Points, in no order, along strands that fork, close into loops and pass close to each other.
Points whose rows are less than 39.3 apart are linked; no others are. Some points are linked to none.
dez: [ -8   1 -21 -45  18 -15  10 -26   5]
Pip: [-24   4 -18 -25  20  11  30 -40   8]
Pipor: [ 27 -22   5  10 -25 -27 -31  71  15]
Dov: [ -3 -11 -17 -61   0 -23   6 -35   7]
vepo: [ 28   9 -33 -46  15 -52 -12 -16 -19]
Fedi: [ 19  34 -51 -28  21  -5  28 -34 -24]
Sugi: [-22  -5  32  -4   2  33  22  -4  27]
Gafo: [-44 -25  25  24 -79  25   1 -32 -20]
niz: [-22 -20  44  -8 -10  24  13  -3  40]
Kis: [-17 -30  45  -5 -26  23   6   8  46]
Selam: [-60 -25  11  38 -68  24 -11 -42 -27]
Fubeb: [ 22  -2 -13  31 -54 -12  -8  50  -1]
mip: [-36  -2  17 -12  19  31  32 -36  24]
fug: [-76 -25  14  61 -37  40 -38 -49 -39]
bez: [ 25 -17  11   6   0 -34 -41  69  18]
Poz: [-12 -18  -5 -18  29 -28 -20  17  26]
vig: [  5  23 -30   7  39  -4  -2  17   7]
vogiv: [ 13   4 -28 -24  33 -72 -41  15 -15]
keda: [-9  6 30 12 -5 36 28 -6 15]
dipof: [-26   8  24  16  25  56  42 -47  -9]
zume: [-35  -4  -2 -26  19  15  25 -36  20]
gomos: [ -3 -16   1 -17  35 -56 -43  34  10]
Tuzu: [ 16  11 -32  -5  41 -62 -43  31  -6]
makot: [ 21  -4  10  16 -26  -1  -5  49  17]
Fesiz: [ -4 -12  37   8 -39  30  15   6  16]
zoz: [ 42  36 -32  41  20   1  -3  59  -6]
danom: [ -9 -11  18  -7   8   8   1  16  36]
dake: [-12 -17  38  14 -66  30  15 -10   4]
mesed: [  6  21 -40  -5  37 -24 -10  11   3]
Ler: [  1   3  37  31 -33  52  28 -22 -18]
sul: [  5 -12  17   3  -2   9   1  23  28]
tila: [ 24  24 -41 -45  11  -9  21 -36 -19]
fetat: [ -9 -26  -7 -65   7 -37  -5 -27   9]
madob: [-22  16 -13 -20  23  22  44 -54  -7]
Vokal: [ 16  21 -50 -18  37 -36 -11   2  -6]
roge: [  8  -3  36  41 -37  64  17 -48 -50]
deba: [ 10  -3   1  30 -58  12   7  22 -11]
maz: [-12 -23  -5 -32  28 -39 -24   4  23]
supin: [-31   5  24   1  19  44  39 -41  10]
nuvo: [-10 -22  40   2 -45  25  10  15  31]
bilo: [ 12  -4  42  47 -20  73  23 -52 -48]
geba: [-21  23   5  17  31  51  43 -52 -19]
zif: [-13 -32   0 -61  15 -48 -16 -20  11]
luta: [  4   4  43  35   0  73  34 -50 -35]
nolet: [ 60  16 -10 -59   3 -38  -6 -22 -19]
Beguv: [ 13 -13  11   2   6 -18 -27  52  29]
Fikop: [ 16  29 -25  21  29   1   1  30   7]
kadok: [-16  -3 -19 -29  25 -15   2 -15  16]
zoga: [ 19  -1 -19 -45  17 -78 -37   1 -26]
roki: [-66 -18   7  52 -51  25 -25 -44 -37]
kef: [ 36  34 -35  33  35 -10 -18  57  -1]
pomib: [-14  10  36  27  15  67  37 -43 -18]
sor: [-22  -6   6 -13  20   8   9   0  33]
vup: [ 27  21 -10  48 -42  18  15  25 -27]
sasol: [ -5   9  33  23  -8  47  26 -15  -1]
duzom: [ 32  32 -20  38  15  11   6  44  -4]
zum: [ 10  -4  16  11 -29  10   3  35  17]
Nadeb: [  2  -4  35  36 -46  51  20 -32 -39]
namit: [-24 -32   2 -46  24 -44 -25  -4  16]
bifu: [ 17  22 -38   5  44 -47 -37  36  -2]
fedu: [ 48   7 -13 -56   7 -54 -17 -16 -26]
Rab: [-21  25  -7   4  31  34  40 -39 -11]
fota: [ 44  21 -26 -56   4 -22  13 -32 -17]
ser: [-10 -15 -36  39 -70 -29 -21  42  -4]
vofa: [ 22 -16   8  14 -33 -17 -19  60  21]
Muf: [ 23  16 -47 -35  18 -48 -12  -8 -13]
tos: [  4 -14   3  -5  30 -52 -46  52  14]
guk: [  5  -4   1  -3  23 -18 -19  35  26]
susi: [ 19 -12   3   4  28 -46 -44  66  14]
Mido: [ 22  40 -11  45  20  36  21  17 -19]
Sas: [ 25  24 -40  17  43 -28 -25  45   2]
podum: [-32 -24  31  14 -81  28   8 -23  -9]

How many points has the smallest loop of links through each point below? Write none if it is on no loop.
supin => 8
zif => none
roge => none

A fork is a point with three links, a tip a point with one. Leave the first point through the second and follow the links. Name the first fork or tip that comes.
Nadeb / roge => dipof
sul / zum => bez
Gafo / Selam => fug
zif / fetat => kadok
makot / zum => sor

A tip is a point with one link. Name the tips that can be reached along the links from each point below, in the order of the rows.
Pip => fug
zum => gomos, kadok, sor
kef => Fedi, zoga

Name the points in between on the shortest way along the links from the first point to the second, in order.
duzom / vepo => Fikop, vig, mesed, Vokal, Muf
Dov / guk => fetat, zif, namit, maz, Poz
sor / Pipor => danom, sul, zum, makot, vofa
Selam / Kis => Gafo, podum, dake, Fesiz, nuvo
Nadeb / nuvo => Ler, sasol, keda, Sugi, niz, Kis
tila / Muf => fota, nolet, fedu, vepo
